A landscape with many valleys, sampled at points; each row gives a point and its height.
From any point a ball rolls to the lowest of the 4 points nearest to it. It stops when none of these is lower. Distance is the straight distance between rows; heights are no part of it.
pafet: [ 99 223 105 165 110  80 199 167 133 111 141 134 169 135  85 102 192 152
  92 119  76 143  69 128 136 100 105 149 131]  h=6.25
vop: [116  64 112  73 135 145  35 111  70 207 116 131  83 138 146 156  89  77
 178 107 165  94 150 138  92 154 154 119 119]  h=3.41
sege: [ 60  88 120 153 107  82 126 125 116 168 133 117 112 120 129 169 132 114
 190  95  97 110 149 125 115 168 131 129 114]  h=3.56
Serof: [157 129 160 127 143 131 162 128 182  77 124 166 173 115 112 120 132 156
  70 169 122 156 108 153 153  92 113 110 152]  h=1.66
futu: [ 51  84 164 169 107  66 166 119 112 121 150 117 151 119 116 165 133 121
 184  83 113 137 177 113 113 174 112 106 127]  h=4.88
beli: [104 130  67 130 128  90  67 134  50 213 144 102  56 157 136 122 112 101
 201  91 117  64 161 123  96 191 184 149 140]  h=3.45
nosan: [137 172 113 138 141 135 148 137 132 132 139 137 147 132 125 110 140 137
 117 124 113 140 109 109 136 103 109 144 122]  h=1.37
lenu: [153 126 141 119 149 170 146 124 141 115 133 137 148 122 126 117 116 141
 119 140 141 151 118 129 152 100 124 141 142]  h=4.34
datu: [111 164 105 151 126 103 167 138 121 114 143 126 161 124 105 139 153 140
 117 117 104 147 117 111 126 108  93 145 125]  h=4.22
naro: [182 192 126  83 148 185 117 116 173  96 139 141  82 149 166  88 107 137
  72 167 182 118  92 128 141 110 155 156 137]  h=4.27
Tadas: [126 149 124 139 136 120 156 142 132 118 138 134 159 126 108 127 145 138
 111 123 114 145 117 116 132 104  98 144 131]  h=3.51
luviv: [128  28 163 110 131 137  65  92 112 166 113 146 110  96 126 179  81  93
 162 101 170 133 174 140 105 167 119  83 113]  h=6.53
Lukek: [130 170 122 138 133 121 168 142 146 113 136 146 164 134 106 114 150 146
  95 130 111 151 106 123 143  98 102 140 135]  h=3.96
fuf: [119 166 150 163 113  98 203 156 160  75 144 144 179 117  82 119 179 139
  59 145  87 163  85 140 148  88  94 110 142]  h=1.48
Bibi: [ 77  37 204 126 108  81 125  96  93  81 116 131 179 110 107 192  82 122
 146 104 166 163 187 134 147 188 125  66 136]  h=4.71
dad: [202 175 129  70 156 202 109 109 174  75 125 148 103 138 153 119 103 142
  52 188 195 125  86 158 159  99 149 154 150]  h=2.75
mugu: [159 136 185 149 107 101 207 120 210  32 126 155 188 109 107 117 141 146
  33 163 108 170  85 145 151  90 113  88 143]  h=4.08
Rili: [ 68  89 107 123 120  87  82 126  86 201 127 125  90 134 134 157 121 106
 211  98 101  92 156 137 111 175 152 123 120]  h=2.38
kezif: [146 193  92 137 124 129 133 141 127 147 136 120 121 139 142  85 149 139
 127 118  97 113 105 104 135 110 116 143 101]  h=5.11
kazon: [174 150 134  88 146 197 119 112 167 109 125 141 104 137 164  95 104 130
  99 156 176 128 104 131 158 113 153 149 142]  h=3.66
fise: [160  85 158 127 151 151 141 135 152  78 116 139 179 110 110 126 116 151
 103 155 145 155 142 150 141 109 115 110 148]  h=3.29
zeg: [ 96  92 145 155 115 105 134 118 120 135 127 113 124 107 114 175 126 123
 161  97 128 142 160 117 115 159 107 133 122]  h=1.40
Pere: [ 63 125 137 165 114  75 171 134 121 107 151 104 152 120 108 173 134 134
 158 107 105 143 152 110 116 146  95 131 134]  h=4.20
Bal: [ 94  64 146 135 111 109  97 108 119 159 123 132 105 101 123 175 113 106
 178  91 139 129 164 131 113 168 123 111 114]  h=3.47
bug: [125  95 110  94 123 154  57 128  83 189 100 111  85 138 144 135 113  95
 161 118 142 100 135 138 108 140 159 127 111]  h=2.95
Siko: [ 96 105 114 138 109 122 106 126 109 160 116 108 102 120 135 157 132 112
 176 111 114 122 140 126 117 150 123 133 103]  h=3.11
bazir: [133 125 149 147 131 109 176 139 151  75 131 142 190 108  98 127 152 145
  77 147 114 162 126 131 132  99  91 100 146]  h=2.53
fus: [153 110 176 138 120 111 186 122 179  38 121 147 203 105 109 117 132 150
  59 159 119 161 126 143 145  96 100  78 135]  h=2.97
kagub: [ 87 156 123 155 120  73 188 145 115  92 150 124 165 122  90 153 170 139
 111 124  97 157 127 117 118 112  82 130 138]  h=4.74
Parun: [137 140  67 120 131 131  67 156  70 193 121  83  75 155 147  98 136 113
 166 121 129  70 137 131 103 151 166 145 123]  h=2.17
Pani: [ 82 156  69 155 112  84 108 151  81 177 134 104  89 138 138 125 139 132
 185 120  72  79 149 125 109 162 141 141 115]  h=2.47
Devi: [132  77 158 141 129 131 133 127 123  91 122 120 167 105 104 153 118 141
 125 133 149 163 155 131 131 135 110 121 135]  h=3.14
fumi: [178 100 157 104 155 174 134 113 172  88 116 153 153 119 127 124 108 147
 106 167 161 146 124 154 161 108 133 122 155]  h=3.26
gad: [159 213 124 124 132 144 149 138 157 121 136 155 124 147 134  80 134 153
  90 143 125 133  84 117 138 100 133 151 140]  h=6.47
boze: [ 31  88 137 181 107  49 164 131 105 164 154 116 136 134 127 154 149 114
 205  85  68 106 167 108 108 161 123 114 114]  h=4.42
rep: [ 75 193  82 171 111  54 191 139 107 124 146 116 147 134 104 146 172 134
 132 104  61 124 114  97 111 118  99 153 117]  h=4.48
bini: [169 193 127 102 143 165 136 123 164 105 135 160 116 149 142  95 118 150
  82 163 150 132  88 128 153 103 136 146 149]  h=4.84
gul: [192 214 108  94 135 167 123 129 168 103 140 139  77 156 168  81 129 143
  65 157 171 107  85 120 120 100 160 157 137]  h=4.56
defe: [139 231 119 144 117 117 167 156 151 125 140 145 139 146 119  80 165 156
  86 130  98 135  63 115 132 100 127 154 136]  h=7.34
Liguf: [163  94 169 120 138 136 156 123 181  53 108 154 188  99 124 126 123 154
  82 176 137 156 132 154 147  97 106  95 147]  h=2.52
Rivi: [175 175  60 122 162 132  96 172 138 178 163 106  64 183 176  45 161 131
 110 140 121  57  97 117 101 119 169 145 131]  h=2.08
pab: [184 154 149  92 151 178 131 118 184  73 129 163 131 127 134 123 107 150
  71 192 158 143  94 155 166  99 136 129 160]  h=2.09
bito: [ 73 138  96 163 112  93 136 131 113 152 134 107 111 121 134 154 140 126
 170 111  82 112 140 107 117 148 113 146 108]  h=3.55
zin: [105  96 148 152 120 111 140 131 125  94 130 113 161 108 104 166 124 137
 135 122 137 158 156 124 120 143 100 127 136]  h=2.96
zife: [139 198 146 135 120 125 180 151 176  90 134 171 150 136 108 106 162 155
  55 160 102 151  70 139 152  92 120 140 157]  h=3.91
Gab: [189 117 150  80 157 201 114 102 176  77 125 148 125 126 145 128  97 140
  92 184 185 136 105 155 171 106 145 136 158]  h=2.62
suliz: [158 244  86 158 120  93 159 156 146 149 149 127 118 148 127  63 175 157
 101 114  83 107  82 103 121 106 136 149 119]  h=0.79
latu: [161  92 146  99 143 203  97 109 125 147 109 125 107 120 147 112 110 102
 136 125 163 132 129 130 143 119 148 132 117]  h=4.89
zefut: [134  64 182 130 126 125 140 131 130  62 100 125 191 106 104 149 108 140
 105 160 152 167 163 147 135 125 110  93 140]  h=3.19
nat: [157  48 173 119 130 148 112 113 127 100  97 129 160  99 104 152  89 128
 125 135 171 167 160 143 133 134 134 111 134]  h=0.71
dakir: [133  35 143  72 139 168  40  99  94 191 114 139  97 119 144 165  78  75
 162 112 178 110 164 142  97 144 133  97 117]  h=4.55
Lupip: [106 146  76 134 119 114  92 144  79 177 116  92  90 135 140 122 137 118
 173 125 103  85 138 127 116 155 145 144 108]  h=2.64
vis: [175 219  95 129 133 133 131 147 159 151 153 126  84 163 161  56 155 147
 103 132 113  94  82 109 107 108 151 144 119]  h=6.69
Manur: [102  99 111 114 121 122  65 125  83 191 118 119  87 133 137 158 116  98
 186 108 126 102 140 138 111 154 150 123 111]  h=2.66
zoduk: [128  96 130 133 129 150 120 116 117 142 118 109 123 114 118 152 123 116
 150 122 130 139 139 123 135 129 116 143 113]  h=4.07
zumos: [170  77 156 115 151 177 125 114 139 115 116 134 142 111 118 131 107 131
 125 136 162 156 139 135 150 114 135 129 139]  h=3.67
Zut: [130 142  95 131 124 150 106 140 108 160 117 107 110 131 146 110 137 122
 151 124 112 105 130 118 129 124 130 137  94]  h=3.33
Tazu: [ 88 199  94 166 110  69 200 157 117 108 146 126 162 134  88 128 187 139
 101 110  78 144  91 117 124 106  96 149 128]  h=5.29
nozi: [121  43 179 137 115 117 100  98 112 111 116 130 139 101 108 178  88 121
 144 106 167 165 178 132 123 171 122 101 125]  h=0.69
ludod: [159 159 111 102 138 183 105 129 148 140 128 124  97 156 177  73 119 120
 124 135 155 105 110 119 140 113 149 143 111]  h=4.93
dut: [ 46  99 140 170 109  69 162 123 124 135 152 109 132 130 126 170 142 114
 191  90  91 121 158 105 114 167 115 123 125]  h=4.29
geto: [ 98 114  90 117 122 113  63 131  71 201 116 109  82 147 142 143 121 106
 195 110 122  89 140 133 109 169 162 130 122]  h=2.63
fudu: [178  63 166  96 149 192 105  89 137 126 104 136 124 116 126 129 101 112
 126 128 175 152 142 139 151 116 153 122 138]  h=4.90
bifeg: [140  59 137  87 128 173  56 107  97 184 104 126  92 120 137 150  99  89
 146 117 163 124 143 136 109 134 144 114 110]  h=3.84
Vuk: [145 183  67 140 130 117 106 160 101 170 137  95  93 150 154  81 161 133
 147 127 100  75 125 118 109 126 138 136 108]  h=4.15
pudak: [103  61 196 135  98  93 150 124 116  43 103 110 204 109 106 171 102 140
 103 155 141 169 164 143 143 144  94  68 122]  h=3.81
Lesob: [159 165 153 126 125 139 170 127 204  63 125 170 149 119 113 119 138 151
  41 185 113 151  82 155 161  87 118 117 156]  h=2.35
kor: [125 201 105 147 124 111 171 149 133 125 137 138 155 135 102 107 164 150
  99 113  93 142  91 107 136  99 105 144 128]  h=5.15
fud: [152 118 120  88 139 197  98 120 124 154 111 115  97 146 163  89 118 105
 132 131 160 116 123 133 137 117 151 134 109]  h=4.03
kaz: [186  74 161  85 160 208 113  89 155 103 110 144 128 121 135 123  91 121
 114 149 190 144 126 156 163 117 161 123 155]  h=3.65
Sima: [139 112 114 108 129 174  87 129 103 168 107 107  96 135 154 109 127 105
 152 123 136 112 132 126 128 123 145 130 102]  h=3.32
Tetu: [115 114  76 107 129 111  44 124  49 214 130 106  66 156 144 130 102  89
 189  92 142  70 151 129  94 177 185 136 131]  h=2.98
Nal: [106 137 112 151 126 127 140 132 117 133 132 111 138 119 118 146 140 133
 147 111 105 135 136 110 125 129 103 150 108]  h=4.14
zum: [117 185  79 153 116 104 142 137 108 148 132 112 124 127 136 115 150 136
 137 113  78 107 123 106 121 121 111 146 108]  h=6.33
fekud: [157 164  84 121 144 150 100 157 118 166 133 103  88 163 169  61 144 126
 142 127 128  81 114 118 114 122 152 134 112]  h=3.30
nifu: [195 210 125  81 144 178 120 131 171  81 138 152  91 148 157 101 117 151
  51 176 184 126  83 143 136  91 148 161 146]  h=3.54
kede: [120  98 149 146 133 115 159 142 129  86 128 123 179 108  94 152 137 142
 107 139 129 161 146 131 127 122  91 115 146]  h=3.09
siza: [ 72  63 175 153 109  77 130 109 114 119 133 129 147 105 117 174 114 116
 174  79 140 148 183 118 120 185 122 102 130]  h=4.04
Lan: [109 223  82 169 110  70 180 148 116 131 140 127 147 132 102 109 177 152
 112 102  65 126  96 106 123 112 111 155 116]  h=5.85
Sodub: [ 42 102 100 156 111  66 122 141  86 203 139 125 107 143 128 145 134 114
 215 103  59  85 158 124 113 176 151 133 127]  h=2.05
dezed: [144  55 166 124 129 156  87  95 119 146 110 125 115 100 116 165  96 106
 143 114 158 151 164 131 123 141 129 116 115]  h=4.80
Muzig: [ 57 135 111 170 111  59 177 125 123 131 152 108 138 131 121 163 147 127
 167 108  76 120 137 100 106 146  98 139 123]  h=3.87
vofi: [180 148 154 100 138 156 145 118 201  58 119 174 147 112 131 134 114 160
  48 196 144 146  87 163 160  89 123 117 157]  h=1.65
nebo: [149 128  86 101 134 158  68 145  89 180 107 100  88 160 156  85 130 101
 152 121 146  85 127 129 106 131 168 136 111]  h=2.69
teniv: [ 41  75 148 165 113  62 146 121 112 160 144 121 125 121 130 162 141 111
 201  81  91 113 172 112 105 172 133 110 117]  h=4.05
veko: [169 196 116 108 137 167 132 128 162 125 139 143  97 155 166  70 126 136
  99 143 146 111  93 112 130 103 148 151 124]  h=5.80
tudus: [165  18 163  76 150 182  58  79 109 166  98 140 103 101 137 162  63  85
 143 116 186 132 177 146 102 141 132  87 116]  h=6.46
zagem: [ 86  72 174 150 110  91 145 122 108  83 127 117 168 108 103 177 112 129
 140 112 147 164 174 133 126 171 108  99 140]  h=3.83
liso: [150 162 120 118 145 163 139 128 137 134 136 137 128 138 145  90 125 132
 121 131 132 133 112 116 144 107 124 147 120]  h=4.45

Where does a ball stop that starts at each point below?
tudus | Sodub
dakir | Sodub
nifu | vofi
latu | Parun
kazon | vofi
kaz | vofi
fumi | vofi
